Each row is a point on a landscape with many valleys, with its height.
A ball rolls from a point to whichever of its 2 nearest points has the largest drop for the distance, and stops where none of them is lower. Distance is the straight distance between rows; heights are no part of it.
suta: [128 123 131 112  47 112 143 117  86 116 114 141 136 145 160 153 128 107
 120 139 143 176  84 119 187 119 146 186 124 108 161  97 134  97 119 111
 116 188]  (h 504)
zan: [120 131 116 118 179 137 119 154 106 137 141  95  75  99 103 138 143 158
 127 142 172 135 127 108 125 123  56  89  97 149 130 150  91 120 165 138
 158 115]  (h 281)
Peki: [118  72 134  97 119 129 156  38 103  95 153 155 147 134 135 112 121 153
 116 156 132 102  88  71 147 148 137 160 122 123 107 125 122 102 115 126
  92 140]  (h 439)
Tufef: [147 134 101 120 171 129 108 123 113 101 131 134  85  76 140 137 138 161
 136 152 168 115  99 120 142 140  57  81  79 150 159 136 136 133 154 133
 116 116]  (h 313)
telid: [109 155 157 145 144 128  96 157 170 142 167 136  64 147 131 162 154  98
 138 125  81 103 145 141  92 147  93 111  93 133 147 118 132 113  87 121
 143  93]  (h 416)
ligu: [154 108 182 177  69 108 156 111 176 140 136 156 139 129 141 170 120 127
 146 128  84 147 130 125 134  99  86 150 143  78 132 114 168 149  58 139
 119 117]  (h 196)
Ruvon: [156 107 158 134 107 113 122  93  94 108 142 167 112 109 173 180 122 148
 128 162 147 127  96 127 157 126  93 127  81 136 160 110 139 133  99 128
  87 140]  (h 263)
von: [130  68 140  88  85 136 209  44 108  80 138  96 101 150 116  96 153 124
 137 171 154  93  79  77 180 113  85 139 138  82 133  89 110 122 126 143
  80 179]  (h 598)
zisu: [161 120 107 137 128 106 137  92 108 111  79 169 199 135 206 114 106 134
 106 148 137 136  94 181 128 118 181 118 106 138 125 136 160 133 150 146
 100 144]  (h 393)
suv: [ 90 176  95 113 102 152 148 162 145 128 105 112 102 116  83 134 151 117
 164 109 141 150 126 142 159 121  96 121 150  92 170 148 121 106 132 108
  97 121]  (h 387)
Rudu: [114 130 108 144 173 142 119 121 175 132 156 149 124  95  71  92 129 144
 156 111 124 115 170 106 122 137 106 107 154 134 104 149 140 150 109 120
 137  64]  (h 277)
fezav: [128 101 125 111 137 141 100 166  65 169 106  57 117 170 117 140 124 151
  96 145 161 124 106  94 119  95 159 162 132 154  96 135  81 115 176 143
 168 173]  (h 595)
visef: [ 83 158  92 100 167 137 102 198  50 156 154  93  98  96  96 166 121 160
 107  96 164 172 114 136 111 138 148 160 135 144 107 153  63  78 178 120
 168 186]  (h 160)
Fafo: [107 176 163 123  67 133 101 185 105 136  94  81 113 144 135 212 112 132
 118 125  78 160 105 122 130  91 150 158 120 107 153 123 122 107 106 141
 121 167]  (h 194)
Regek: [202 110 101 139 143 125 133 134 136 112  32 118 166 141 190  93 117 124
  99 134 167 108 134 147 136 118 147  67 106 154 137 147 168 174 167 145
 129 123]  (h 369)
Mumig: [ 91 128 143 140 176  94  86 125 111 136 242 166 124  62 127 181  96 168
 117 110 107 132 147 132  83 187 125 135 106 140 104 140  96 121 106  98
 160 117]  (h 376)
diri: [118  96 141 114 174 140 112 139 120 144 146  76  71 181  95  90 151 125
 124 150 137 100 153  98 104 115 106 113 125 156  99 116  89 129 140 146
 171  90]  (h 441)
zovez: [132 111 109 136 146 157 123 103 123 143 128 145 188 127  97  67 108 140
 123 101 155 143 153 122 131 144 189 138 166 158 106 146 136 152 159 127
 136 111]  (h 315)
Ber: [156 108 160 193 106  84 130 129 167 157 123 158 174 109 165 164  96 145
 145 131  82 143 136 148 100  97 103 110 148 108 119 144 171 165  82 119
 117 107]  (h 164)
zaki: [ 55 140 118  73  99 135 131 122  62 120 178 103  86  97  78 165 122 152
 125 124 123 159 130  57 160 133 115 187 126 116 115 121  68  80 131 106
 126 145]  (h 453)
Guro: [150 115  94 127 163 139 156  98 121 117 182 110 101 156 104  62 167 112
 135 119 163 101  78  97 160 169  99 131 107 124 110 129  98 106 160 131
 162 116]  (h 534)
mapep: [106 111 158  87 100 151 152 114 132  74 102 141  90 154 127 151 151 109
 128 184 127 103 127 135 152  98  92 110 110 134 184  55 124 145 114 174
  67 142]  (h 291)
buro: [ 67 114 122  73 140 122 106 123  59 115 180 113 106 131  98 154 125 156
 108 132 119 132 109  71 123 150 157 176 116 159  95 124  66  73 152 130
 141 152]  (h 440)
Nop: [132  90  99 103 123 139 185  70 110  97 124  81 108 144  97  61 159 132
 152 167 167  94  80  98 167 122  71 113 150  99 129 126 108 119 170 134
 102 150]  (h 608)
tusa: [135 151  69 140 155 143 112 128 170  93 138 160 117 100 112  72 154 107
 149 116 153 105 124 140 150 158  99  88 100 146 154 143 159 151 155 132
 133  81]  (h 560)
lilep: [ 95 106 121  62 137 129 126 109  65 110  88  89 112 154 139 137 131 158
 124 181 135 123  77 115 138 110 128 125 140 143 145 112 101  94 152 130
  78 195]  (h 529)
Kirur: [139 167  84 156 133 104 125 120 108 102 119 167 220  87 190 106 101 121
 125 107 131 157 105 222 144 149 183 112 105 138 141 138 143 148 164 125
 119 132]  (h 378)
tupe: [121 125 103 127 113 151 122 191  87 179  77  54 141 146  95 139 103 139
 111 112 169 157 133 119 141  88 181 160 165 131 118 143  98 124 173 105
 159 162]  (h 579)
lelaf: [154 103 143  99 155 127 130  83 107 111 154 131  76 135 173 128 162 126
  98 159 135  65  71 104 119 163  86 103  76 147 138 122 121  90 145 132
 103 165]  (h 484)
Rakud: [102 141  78 121 152 167 139 138 106 146 144 108 139  92  66  97 120 153
 151  95 172 167 134 112 149 142 124 132 169 123 119 163 101 119 173 107
 141 127]  (h 359)
kem: [159 117 133 171 149 112 148 134 195 156 147 144 126 112  92  94 137 132
 166 124 101 107 156  95 110 118  68 106 188 103  94 122 158 163  75 110
 151  66]  (h 238)
Tak: [132 109 103  88 144 141 148  76 113 119 117 115 123 146 162  86 157 118
 109 158 143  86  60 122 143 162 127 118 123 128 134 138 123  71 154 120
  98 187]  (h 497)
soni: [149  96 117 152 200 104  91 133 147 165 184 144 138  90 134 106  96 158
 122 145 116 116 168  99  86 159 119 107 167 169  86 127 122 160 109 100
 211  93]  (h 435)
legeg: [117 115 130 158 197  97  93 134 148 144 251 156 137  82 126 126 104 151
 121 117  98 122 160 128  55 199 132 122 148 152  85 120  95 137 108 100
 216 109]  (h 404)
Tepud: [112 135 129 129  75 135 170  85 144  96 166 174 120 129  76 102 156 101
 158 116 129 129 138 106 182 130 114 168 139  94 117 100 136 115  86 120
  98  91]  (h 339)
Nolit: [127 187 140 166 129 121 116 153 154 133 108 135 119 102 159 193 114 121
 146 111  93 120 123 190 110 123 129  94  85 108 162 155 145 126  98 107
  98 107]  (h 316)
memin: [ 93 164  94 137 131 151 133 103 155 107 162 180 166 100  90  97 135 119
 159  90 133 144 145 158 145 168 146 130 141 128 139 148 138 118 133 119
 108  88]  (h 306)
keb: [ 62 132 118 107 117 161 116 129  84 138 131 117 131 104  74 156  97 166
 142 119 114 173 131  90 137 113 150 169 155 120 108 144  99 101 126 121
 107 129]  (h 466)
mafi: [124  87 146 145 188 107 107 141 117 164 184 117 129  90 101 154 109 183
 110 134 126 135 145  84  97 143 105 147 144 149  71 137  91 120 111 118
 203 106]  (h 469)
mik: [102 145 137 117 123 131 119 168  88 151 168  67  73 151  84 147 158 121
 118 115 125 148 113  92 134 127 101 166 115 133 103 132  72  81 158 146
 192 144]  (h 501)
fami: [162 126 109 138 101 131 166 105 139 105 163 142 106 150 122  95 171  99
 139 127 165 116  83 118 188 146  84 138 108 109 154 110 132 114 131 127
 125 111]  (h 543)
paf: [138 120 166  30  47 109 136  90  60 106 133 114  98 155 172 130 164  69
 107 155 136 110 100  78 177 135 138 176 113 127 177  73 110  89 110 102
 115 245]  (h 492)
leb: [102 130 167 118  72 149 149 132 112 123 136  56  90 161  71 137 130 121
 143 144  92 152 135  69 150  79  95 155 148  87 125  93 101 133 103 165
 138 130]  (h 253)
siz: [152 157 151 169 175 100 117 132 205 203 131 122 167 111 130 147  98 123
 143  97  75  95 173 165  37 138 173 111 151 123 119 175 143 181 108  71
 160 112]  (h 268)
natob: [135 145  85 150 137 136 110 146  98 128 129 140 197 127 157 115 108 130
 119  97 150 157  92 179 138 162 201 143 137 148 138 143 125 121 170 111
 146 152]  (h 366)
zevo: [135  95 173 162  97  93 125 113 141 150 191 152 124 126 144 178 112 150
 136 150  75 139 123  91 123 125  88 165 147 109 111 104 128 131  56 115
 145 106]  (h 223)
Pubu: [ 65 137 136 100 148 120 102 116 103 110 211 166  91  85 106 170 122 162
 128 118 128 126 147 102 129 171 121 142  98 141 119 141  89  97 107 108
 117 103]  (h 401)
mifo: [ 79 166 117 141 121 158 126 111 120 126 209 158 141  92  90 139 121 123
 144  79 124 159 125 136 138 187 161 173 131 114 132 137 103  98 126  95
 132 128]  (h 318)
Gem: [ 96 168 130 105  59 141 151 147 140 110 121 104  88 153 101 131 165  87
 148 123 123 148 124 126 181 114  99 149 137  89 179 102 119  99 113 124
 109 135]  (h 396)
pok: [166  83 106 118 133 130 154  69 128 119  70 142 184 131 132  50 113 152
 124 138 168 120 118 105 139 113 148 108 156 143 104 155 166 150 154 153
 104 141]  (h 245)
zazar: [115 164 139 154 186 166 112 130 162 161 207 121 149  69  61 129 109 147
 136  73 131 145 161 134  71 188 159 141 147 111  99 167  98 143 130 108
 188 131]  (h 358)
Zun: [146 116 165 144 104 136 134 144 123 115 113 126  95 123 145 187 127 147
 131 150 137 138 101 122 154 102  61 106 106 116 174 101 134 143 109 151
 103 134]  (h 239)
pitu: [129 139 105 139 114 145 134 172 153 121  76 120 151 174 139 111 143  89
 125 108 141 135 136 169 141 130 155 107 132 133 144 139 134 118 147 130
 132 102]  (h 342)
Labu: [ 99 124 150 120  69 126  91 118  90 127 164 128 137 163 129 162 114 118
 105 135  73 148 115  87 128 117 183 210 116 135 111 103 126 103  99 145
 135 139]  (h 229)
luno: [113 146 144 109  41 132 186 112 177  78 106 194 124 148 125 116 175  61
 138 151 137 133 160 160 171 101 122 161 125  85 140  64 155 125  97 159
  90 118]  (h 166)
Pog: [161  74 141 129 202 103  77 132 113 139 145 132  92 151 194 132 130 144
 101 166 108  86 120 113  61 140 114 102  95 185 106 115 132 127 132 134
 159 127]  (h 652)
kod: [ 80 170 129 133  77 151 160  95 147 133 162 149 130 116  69 132 133 101
 159  84  99 154 135 112 159 142 144 188 148  81 128 126 130  91  96  99
 109 115]  (h 328)
vesud: [179  94 132 137 147 136 125 145 171 141  74 114 119 171 128  73 133 109
 109 132 153  91 197 125 120  97 142  83 137 158 125 118 163 179 135 135
 131  72]  (h 613)
rukov: [163 127 107 148 169 121  95 144 183 139  84 139 124 104 135  80 113 120
 127 121 132  95 209 133 106 121 130  69 132 176 130 141 186 199 131 120
 142  71]  (h 597)
punov: [105 187  90 114 138 127 117 194 122 109  46 115 152 120 151 160 112 121
 139 103 120 146 140 213 135 122 178  97 142 120 150 146 127 100 128  97
  91 126]  (h 413)
fulev: [156  68 139 130 140 135 163 106 174  79 145 150  86 166 118  91 171 101
 137 169 109  78 135 105 131 100  62 120 139 119 128  54 136 167  85 160
 105  83]  (h 230)
zotuf: [171 118 113 160  71 104 182  99 169  97 109 205 183 144 176  89 150  90
 118 127 140 147 130 174 151 119 120 140 115  98 116 119 180 144 134 166
 117  99]  (h 537)
defes: [155  94 123 152 128 116 134  86 127 133 113 171 212 103 123  76  93 161
 129 113 146 141 152 115 133 118 152 128 155 151  95 152 173 173 140 146
 120 108]  (h 285)
kesib: [131 121 150 151 113 151 152 141 145 170 105  84 124 145  64 114 122 138
 148 104 135 143 153  91 137  87 116 135 167  99 102 151 127 140 121 130
 137 101]  (h 307)
zumat: [123 185 137 165 190 117  95 134 145 171 173 125 158  59 119 176  79 159
 143  85  92 132 134 185  46 150 174 118 116 108 118 181 111 161 122  92
 143 145]  (h 532)
vego: [113 139 110 123  56 140 127 155 108 132 123  93 140 194 118 116 137  80
 112 104  92 174  96 103 157 108 179 201 147 106 134  92 126  93 131 131
 163 162]  (h 382)
dasa: [138  76 176 109 118 134 144 105 153  87 138 163  78 160 152 155 151 105
 119 179  99  86 138 115 125 102  68 119 114 137 171  40 136 166  81 170
  94 122]  (h 265)
genu: [154  82 104 112 204 124 112  59 134 112 139 127 113  88 163  94 129 155
 101 169 130  54  88  79 103 170  86  76  92 152 102 155 142 129 142 129
 136 143]  (h 482)
lor: [164 132 115 185 102 130 144 125 144 134 127 154 176 121 139 124 122 124
 135  97 144 159 107 143 158 135 124 132 125 115 133 155 159 139 139 132
 141 108]  (h 519)
mati: [113 170 139 130  49 128 182 146 193  92  77 175 136 113 119 148 166  82
 153 127 137 129 153 175 155 107 100 128 127  76 160 112 169 123 103 143
  72 116]  (h 149)
Tuv: [164  90 128 134 144 116 124  65 133 102 100 179 151 139 202 112 128 128
 104 178 119 103 105 156 106 118 127 106  89 143 133 119 167 142 123 156
  92 126]  (h 412)
Fufod: [101  89 115  92  91 137 160 121  99 113  75  83 134 183 106  95 138 127
 147 152 145 157 111 111 158  84 125 143 176 108 140 103 118 121 155 143
 104 164]  (h 556)
dira: [ 89 119 147  41 142 114 111 102  55 108 140 107  76 141 148 158 150 148
 105 169 120  87  85  93 120 145 132 134 110 165 119 112  85  67 157 126
  84 199]  (h 516)
rozez: [121 152 141  66  76  95 109 129  52 118 128 138 107 145 176 160 148  91
 116 137 141 139  90 127 178 142 155 181 113 144 176  85 112  81 120  85
 106 213]  (h 498)
pup: [123 146 148 146 153 131 114 153 126 155 137 121  87  71 116 205 118 176
 143 133 123 145 129 115 118 115  61 109 113 113 132 157 121 122 106 124
 124 114]  (h 173)
tasu: [150 151 117 140  74  93 172 178 153 101  17 156 217 118 173 132 105  99
 125 114 146 142 183 199 122 110 153  92 132 108 104 141 164 127 142 147
  99 107]  (h 415)
Koved: [184 100 119 131  94 109 166 149 147 101  21 146 197 168 188  92 117 102
  97 133 160 127 161 169 128 106 170  95 128 134 115 134 164 153 157 160
 120 118]  (h 395)
Gira: [104  96 148 106 130 118 120  91  94 110 184 145 111 125 118 151 124 161
 120 147 125 117 110  71 145 149 111 160 107 144 110 120  97  99 119 126
 125 112]  (h 420)
sune: [145  74 149 115 145 142 126  96 138 108  97 148 130 185 159 107 141 124
 113 174 114 107 127 120 106 103 129 116 120 147 125 106 139 143 114 168
 104 115]  (h 433)
Nor: [107 133 128 168 162 130  88 106 112 131 228 160 187  74 130 139  90 158
 129 101 110 148 134 163  97 176 173 142 115 144 115 143 111 152 135 111
 138 128]  (h 350)
limer: [123 145 115 169 185 108  78 152 175 140 179 157  95 107 161 137 122 110
 142 129  83 103 158 161  62 158 104  83 102 147 144 129 151 133 102 102
 160  84]  (h 428)
sova: [133 123 152 148 106 122 143 132 177 147  69 145 173 139  99  93 116 124
 134  99 126 118 204 137 104  90 154 110 173 126 103 151 174 157 112 143
 101  77]  (h 212)
durol: [159 156 132 184 151  86 111 135 176 173 105 141 195  68 155 136  83 139
 143  95  89 119 177 176  80 118 147  82 135 128 121 173 169 196 113 103
 132 103]  (h 234)
zevi: [151 108 138 141 185 135 100 169 135 161 103  93  87 103 121 143 119 162
 128 158 149 118 161 108 102  93  67  75 130 151 124 132 128 157 130 129
 154  96]  (h 232)
miz: [ 91 191 125 128 105 156 145 139 143 170 100 103 138 112  83 177 113 125
 149  75  91 160 108 126 107 125 161 172 147  78 139 174 124 107 124  98
 120 156]  (h 354)
berat: [114  93  91  82 145 128 140 114  83 126  55  83 149 144 129  98 121 160
 139 163 171 141  92 123 152 102 130 116 177 128 140 138 119 115 172 114
  89 187]  (h 542)
neveb: [176  81 159 158  87 127 194 146 167 110  74 113 139 186 110  74 148 107
 134 114 151 132 158 118 140  65 102 112 162  96 106 105 158 173 116 183
 121 106]  (h 638)
feg: [109 103 156  64  81 122 152  42 100  82 114 189 132 128 172 136 138 118
 120 193 144 110 122 123 157 125 144 148 105 123 144  90 133 114  92 128
  52 174]  (h 330)
noz: [150 155  99 118 171 109 102 125  77 105 158 148  94  79 165 147 120 158
 127 125 169 128  69 151 145 170 109  94  68 159 154 141 127 110 160 116
 126 151]  (h 337)
rom: [139 125 133 157 171 169 103 132 137 161 181 123 170  99  90  99  97 150
 123  86 150 138 167 134 100 170 192 144 152 150  97 150 120 165 148 117
 180 115]  (h 340)
Piv: [176 136 118 176 199 107  68 147 122 163 169 124 162  50 158 121  71 164
 105 107 141 142 143 151  95 167 144  93 114 168 104 146 136 209 148 112
 215 143]  (h 495)
gavo: [178 143 144 169 164 120 111 154 197 196 129 109 138 119 122 115 100 122
 113  90 130 105 194 140  94 144 167 106 157 143 113 157 158 185 122  88
 181  92]  (h 296)
Muv: [159  96 117 154 175 111 117 145 158 136 148 137  92  83 144 132 130 158
 144 167 120 114 140  87 107 132  29  89 148 143 122 105 136 147 101 112
 171  88]  (h 172)
Pava: [153 144  98 135 114 128 129 104 146  86 153 187 106 100 152 113 164  98
 139 141 165 104 112 160 166 155  92 112  74 138 177 120 157 128 129 112
 103 101]  (h 551)
mez: [105 167 162  88  67 127 102 171  80 125 146  76  75 156 119 176 144 109
 113 137  95 149 113  89 147 113 116 162 110 132 162  96 105  89 133 150
 137 172]  (h 214)
fod: [147 137 142 164 146 146 106 174 171 170 114 101 120 167 120 125 127 107
 117 103 124 114 157 149 106 127 154 110 124 139 121 154 133 135 124 122
 167  90]  (h 322)
Lide: [129 112 184 126 123 121 121 155 114 138 146  96  69 121 122 199 138 154
 123 154 117 134 118  91 131 104  38 122 112 126 140 100  98 124 113 154
 139 130]  (h 213)
riz: [ 74 180  75  89 145 138 111 195  70 153 138  98  92  99 108 162 132 145
 135  91 142 187 111 152 144 142 126 148 142 115 151 150  88  81 151  93
 126 173]  (h 184)
zuruk: [116 110 157 128 109 101  80 125  74 135 211 142 126 152 142 184 123 143
  92 124  87 121  99  93 116 149 164 203  98 160  94 114  99 104 128 139
 155 151]  (h 256)
gufi: [ 95 145 139  70  54 130 136 131  68 112 152  39  73 161  90 126 147 104
 129 152  94 153 116  68 159 100 106 173 137 105 153  74  89 103 140 149
 144 167]  (h 231)
gukol: [ 89 114 116 107 107 134 143 117 119 105  66 156 170 125  98 102 116 151
 151 138 147 155 153 132 139  90 145 118 171 133 123 135 150 127 135 148
  73 115]  (h 235)
gedi: [127 192 134 143 143 139 144 148 176 172  90 110 155 120  98 165 118 113
 147  65 101 122 135 156  77 147 185 133 134  93 138 196 126 137 134  93
 137 131]  (h 343)
mam: [127 198 152 161 141 118 107 174 146 165 108 102 126 129 143 213 110 124
 129  89  80 126 108 175  81 134 165 128  99 102 137 182 121 122 116 105
 135 135]  (h 329)
baf: [134 132 109 121  63 120 196 157 174  69  52 161 155 124 119  95 168  96
 149 130 170 136 136 167 165  99  87 107 148  91 156 104 170 128 147 162
  82 119]  (h 169)
zifa: [ 93 141 116 103 135 154 119 148 122 119 139  97  75 187  98 101 165 100
 143 135 128 121 133 124 134 131 120 123 120 142 139 118  94  99 142 141
 135 107]  (h 418)
Gol: [173 150 129 158 137 131 117 159 140 181  92  98 173  81 111 130  69 161
 102  76 175 135 179 140 138 127 192 110 153 151 115 173 159 181 162 101
 138 120]  (h 122)
Puv: [107  93 116  75  88 120 185 106 142  82  54 128 149 192 137  82 168  93
 126 164 145 145 120 150 154  94 130 138 166  97 140  75 144 114 142 157
  90 169]  (h 567)
sasuv: [146 142 109 127 175 148  97 164 104 167 110  98 131 104 109 121  92 161
 106 114 186 138 154 133 127 129 178 103 135 169 115 165 123 147 168 113
 152 124]  (h 57)
Vis: [162 126 107 162 197  96  71 109 112 125 170 155 156  88 190 114  85 153
 117 126 120 124 108 157  96 159 143  92  84 170 124 142 144 173 141 124
 157 124]  (h 467)
mopi: [121 133 113 139  93 147 151 118 130 123 136 139 151 200 118  78 149  71
 126 104 113 156 115 133 156 131 182 185 144 112 111 100 126  98 124 140
 150 114]  (h 370)
gemon: [148  61 164 108 152 135 139  91 129 110 135 106  88 197 146 112 150 127
 108 183 104  81 107  82 107 117  93 123 122 139 112  82 110 132 116 167
 126 131]  (h 455)
tupi: [102 173 145 152 156 145 126 114 180 166 169 139 143 115  79 149 122 125
 155  78  85 125 139 143  77 163 156 153 138 100 120 172 128 131 104 102
 148 112]  (h 355)
guz: [131 139 163 156 103 115  81 167 100 133 108 124 139 153 178 202 101 141
 111 137  90 141 103 165 113  95 165 143 100 135 130 128 130 128 104 150
 116 136]  (h 163)
nat: [107 117 135 136 158 142 122 148 102 166 178  90 115 107  66 147 122 161
 114 109 140 152 133  82 117 126 114 172 131 127  78 148  72 103 142 132
 195 125]  (h 489)
zemun: [134 101 154 148 154 127 115 131 146 144 180 117 101 183 114 108 144 120
 128 130  93 120 140  86 118 125 116 147 147 131  87 103 111 127  86 135
 170  82]  (h 445)
ruv: [140 102 146 103  86 137 184  80 167  60 131 181 103 170 110  89 187  74
 132 168 130  99 141 130 162 100 101 148 122  98 132  52 143 149  88 172
  79 105]  (h 191)
bapup: [131 124 123 149 163 105  88 118 128 121 183 174 113 124 175 138 125 121
 127 134 108 117 126 155 108 158 121 109  80 163 139 126 140 131 122 119
 132  96]  (h 444)
Vof: [166  82 138 132 192 129  81 140 140 156 104 112 106 167 159 105 115 131
 102 160 138  93 168 120  86 115 149  92 119 188 119 118 139 165 133 128
 159  95]  (h 633)
kazof: [128 142 121 141 150 162 146 141 139 187 136  86 131  99  39  95 108 149
 136  82 163 138 177 102 129 120 148 129 174 116  94 168 119 144 154 107
 149 102]  (h 336)
gibeg: [108 139 121  95 122 141 115 149 129  96 108 119  85 205 160 109 177  80
 118 149 117 110 112 152 132 135 137 119  98 156 166  95 112  95 144 147
 116 127]  (h 430)
tazud: [142 152  98 133 145 116 107 141  80 114 124 141 141 123 181 141 116 138
 121 122 148 144  65 173 144 153 161 120  98 148 156 139 125 103 157 118
 117 153]  (h 353)
favof: [131 189 100 131 101 110 169 186 154 103  18 135 184  96 142 155 118 115
 146  97 131 135 159 199 136 117 140  82 145  93 142 160 155 115 130 112
  79 117]  (h 422)
tuliv: [ 88 155 112 138 159 158  92 149  92 138 183 132 148  87 102 152  93 160
 130  89 134 163 123 157 103 169 185 148 139 140 115 155  99 112 144 112
 140 145]  (h 331)
sif: [ 93 126 116  70 125 116 128 141  55 134 146  42  72 178 103 107 166 114
 122 145 128 125 102  93 128 125 117 166 132 141 116 116  61  78 190 140
 168 172]  (h 511)
kemo: [141 124 121 158 169 101 102 128 143 139 167 159 120  44 143 167 105 180
 150 145 118 137 129 112 116 139  55  93 123 136 130 141 148 149 101 108
 144  98]  (h 118)
mezu: [121 155  73 123 198 139  76 137 132 105 129 147 102  89 127  90 113 138
 136 114 153 118 147 150 112 166 136  65  89 170 137 156 147 159 157 130
 141 103]  (h 571)
Kabu: [186 105 155 168 106 136 159 173 192 144  74 102 126 186 129  94 143  91
 119 112 128 107 178 130 124  89 118  96 152 111 123 124 157 171 110 144
 144  78]  (h 626)
miki: [123 167  96 138 197 129  77 141 159 133 109 144 123  62 121 112  88 147
 141 105 130 115 197 154  96 138 141  59 116 164 127 163 164 191 130 111
 133  87]  (h 584)
muk: [141 172 128 152  97 117 135 150 154  90  81 169 132  89 177 175 133 105
 141 137 123 117 136 211 144 112 111  81  81 109 176 119 162 133 113 131
  73 102]  (h 301)
Zuv: [ 96 136 154 146 119 133 122 111 178 139 127 163 154 139 103 123 128 115
 149 119  79 127 178 138  98 112 147 134 150 122 108 139 158 137  85 135
 103  71]  (h 178)
sab: [114 118 175 138  71 144 165 134 155 134  87  79 120 157  70 138 123 130
 158 120  99 150 154  82 129  58 106 141 171  77 116 119 140 151  91 169
 115 129]  (h 279)
raru: [ 76 144  75  95 129 149 143 134 106 119 151 118  99 106  68 108 152 141
 159 123 163 151 124 116 169 140  89 135 149 114 150 140  97 101 154 107
 106 118]  (h 374)
tof: [148 104 166  72  79 134 163  67 105 111 132 113  91 182 178 110 172  83
  88 166 118  80  71 101 154 142 123 153 104 121 153  93 112  86 115 141
  94 220]  (h 483)
kovak: [178 132  93 149 153 129 112 141 130 100  76 131 129 109 179 123 127 135
 129 140 161 119 102 148 138 126  95  68  84 151 158 139 165 158 154 142
 123 111]  (h 341)
vok: [184 134 133 179 114  94 121 144 139 156  74 137 218  83 160 118  69 143
 111  92 137 136 174 166 123 112 179  89 131 150 107 169 174 200 141 121
 128 110]  (h 183)
losul: [ 90 145 144 124  79 131 163 145 155 137  45 142 183 125  85 112 117 122
 145  90 129 152 184 141 114  84 161 135 185 104 111 152 153 117 125 137
  80 117]  (h 240)
Vabi: [ 85 129 103 102  88 141 126 181  89 142  70  60 133 157 106 142 118 128
 136 126 123 181 119 118 154  80 146 155 172 104 142 120 104 109 150 116
 128 170]  (h 568)
Vugaf: [157 156 106 178  98 110 148 131 180 118  99 177 198  99 155 101 124  99
 135  92 126 139 143 183 141 135 124  99 116 114 132 154 183 157 140 143
 126  91]  (h 528)
Riv: [150 102 103 125 213  98  94  68 113 114 190 156 136  71 168 105 109 163
 108 134 133  95  91 107  99 201 115 100  84 166 102 147 128 145 152 125
 173 143]  (h 491)
tiri: [ 73 151 155 139  94 135 101 115 137 140 139 148 148 148 117 164 110 118
 126 124  62 147 143 134 111 115 184 176 129 121 120 133 132 111  87 134
 108 115]  (h 205)
Zif: [153 171 137 177 195 113  72 158 147 179 183 109 164  42 136 149  72 167
 116  92 121 130 171 186  55 165 180  95 122 132 113 163 121 203 138  91
 192 159]  (h 517)
bam: [114 153 156 133 100 142 127 142 153 128 153 121  73 159 110 155 157  98
 137 124 101 126 131 113 147 127  92 139 109 114 153 110 122 108 100 138
 128 107]  (h 405)
keva: [ 96 111 130  61  98 139 151  80 114  80 115 149  98 138 128 123 163 111
 137 182 151 104 113 116 175 124 105 136 122 129 170  83 113 109 117 128
  61 160]  (h 312)
zudet: [148  64 152  99  89 141 214  36 141  78 117 122 119 186 138  82 152 106
 103 170 127 102  88  90 150 104 117 151 137  74 102  95 133 125 100 173
  84 190]  (h 588)
miv: [135  95 175  81 118 132 129  97 105 100 150 124  66 179 158 140 166 110
 104 170 109  78 100  95 131 140  96 137  85 152 149  79 103 108 126 154
 101 157]  (h 472)
Selol: [ 89 183  89 119 155 146  97 206 113 146 100 104 152 135 125 148 106 118
 127  77 129 152 138 194 112 147 219 135 154 132 139 157 103 102 144  88
 135 152]  (h 402)
desal: [ 88 165 107 125 103 145 107 168 112 141 126 114 136 160 124 141 132 104
 127  94 106 167 110 151 142 140 180 173 139 125 144 131 111  85 135 108
 143 151]  (h 392)
naro: [ 96 142 130  57 117 103 107 109  42 108 163 146  90 113 153 167 137 131
 128 132 143 124  97 108 160 162 145 162  97 158 147 112  88  74 136  88
  95 192]  (h 505)
zinir: [147 134 159 137  93 109 134 103 109  87 103 191 129 104 208 173 128 112
 127 171 147 121 121 194 152 106 118 109  72 129 175  87 147 145  99 135
  67 133]  (h 286)
fupu: [130  98 163 118 104 142 109 167  91 147  96  57 103 186 124 156 129 141
 110 157 127 138 109  90 123  75 125 145 128 138 121 112  97 132 142 173
 154 156]  (h 610)
ninad: [144 142 144 166 165 115 121 160 184 171 177 115  81 141 117 132 152 108
 143 118  83 105 141 114  86 143  78 119 142 111 109 119 121 119  81 103
 193  90]  (h 427)
norub: [115 136 102 105 190 143 101 170  75 166 143  86 102 109  89 123 119 162
  99 117 189 144 134 132 106 142 152 124 123 167 102 163  73 111 186 127
 179 155]  (h 121)
pum: [130 136  87 131 104 140 170 137 150 115  88 148 186 177 115  51 159  74
 133  93 151 146 137 162 160 135 176 141 170 119 119 120 143 109 154 132
 139 102]  (h 357)
zezo: [153  71 121 109 145 122 154  30 134  89 144 155 133  96 158 106 135 161
 111 174 141  68  79  76 144 154  84 109 104 120 119 137 145 123 118 128
  88 138]  (h 457)
mefid: [144 122 182 173 119 111  99 164 154 171 104 114 138 143 158 204  98 147
 129 136  70 133 136 134  82  90 128 128 138 114 120 146 142 152  78 129
 134 124]  (h 117)
kub: [140 108 107 123 108 131 155 110 145  87  68 170 162 114 123  82 137 138
 144 142 167 130 131 133 153 100  98  94 140 132 138 128 174 144 142 162
  79 111]  (h 202)
Gulo: [132 119 129 156  64 134 153 121 114 133 128 137 151 137 121 145 115 127
 139 111 135 178  93 113 170 115 134 172 137  97 132 129 144 107 122 129
 125 145]  (h 512)
Neton: [150  89 117  95 104 135 194  62 153  89  73 159 148 171 171  70 162 100
 104 170 151 109  93 142 142 113 132 132 135  95 127 113 156 106 133 165
  85 173]  (h 576)
dodi: [167 129 143 189 137  93 142 132 195 190 150 142 148  97 135 137 114 139
 159 122  77 122 140 119  83 131  93 118 182  99 112 145 155 154  77  90
 170  99]  (h 203)
givep: [132 103 110 110 152 138 150 109  83 150 147  55 101 178 102  66 159 115
 124 139 160 105  80  92 139 136 121 145 136 130  94 134  76  95 182 132
 172 151]  (h 522)

Where does a ball stop that starts at each point below?
Pog -> mefid
zemun -> mefid
Tuv -> kemo
punov -> sasuv
tasu -> kemo
mam -> kemo

Call two points neighbours if one is among the 2 nearest of the other. Go from one point of each pair to the other, from neighbour to neighbour, staying as low as possible. Name the highest point that can't be avoided.
sasuv, mati -> desal
Zuv, kemo -> zazar
Zuv, mati -> losul
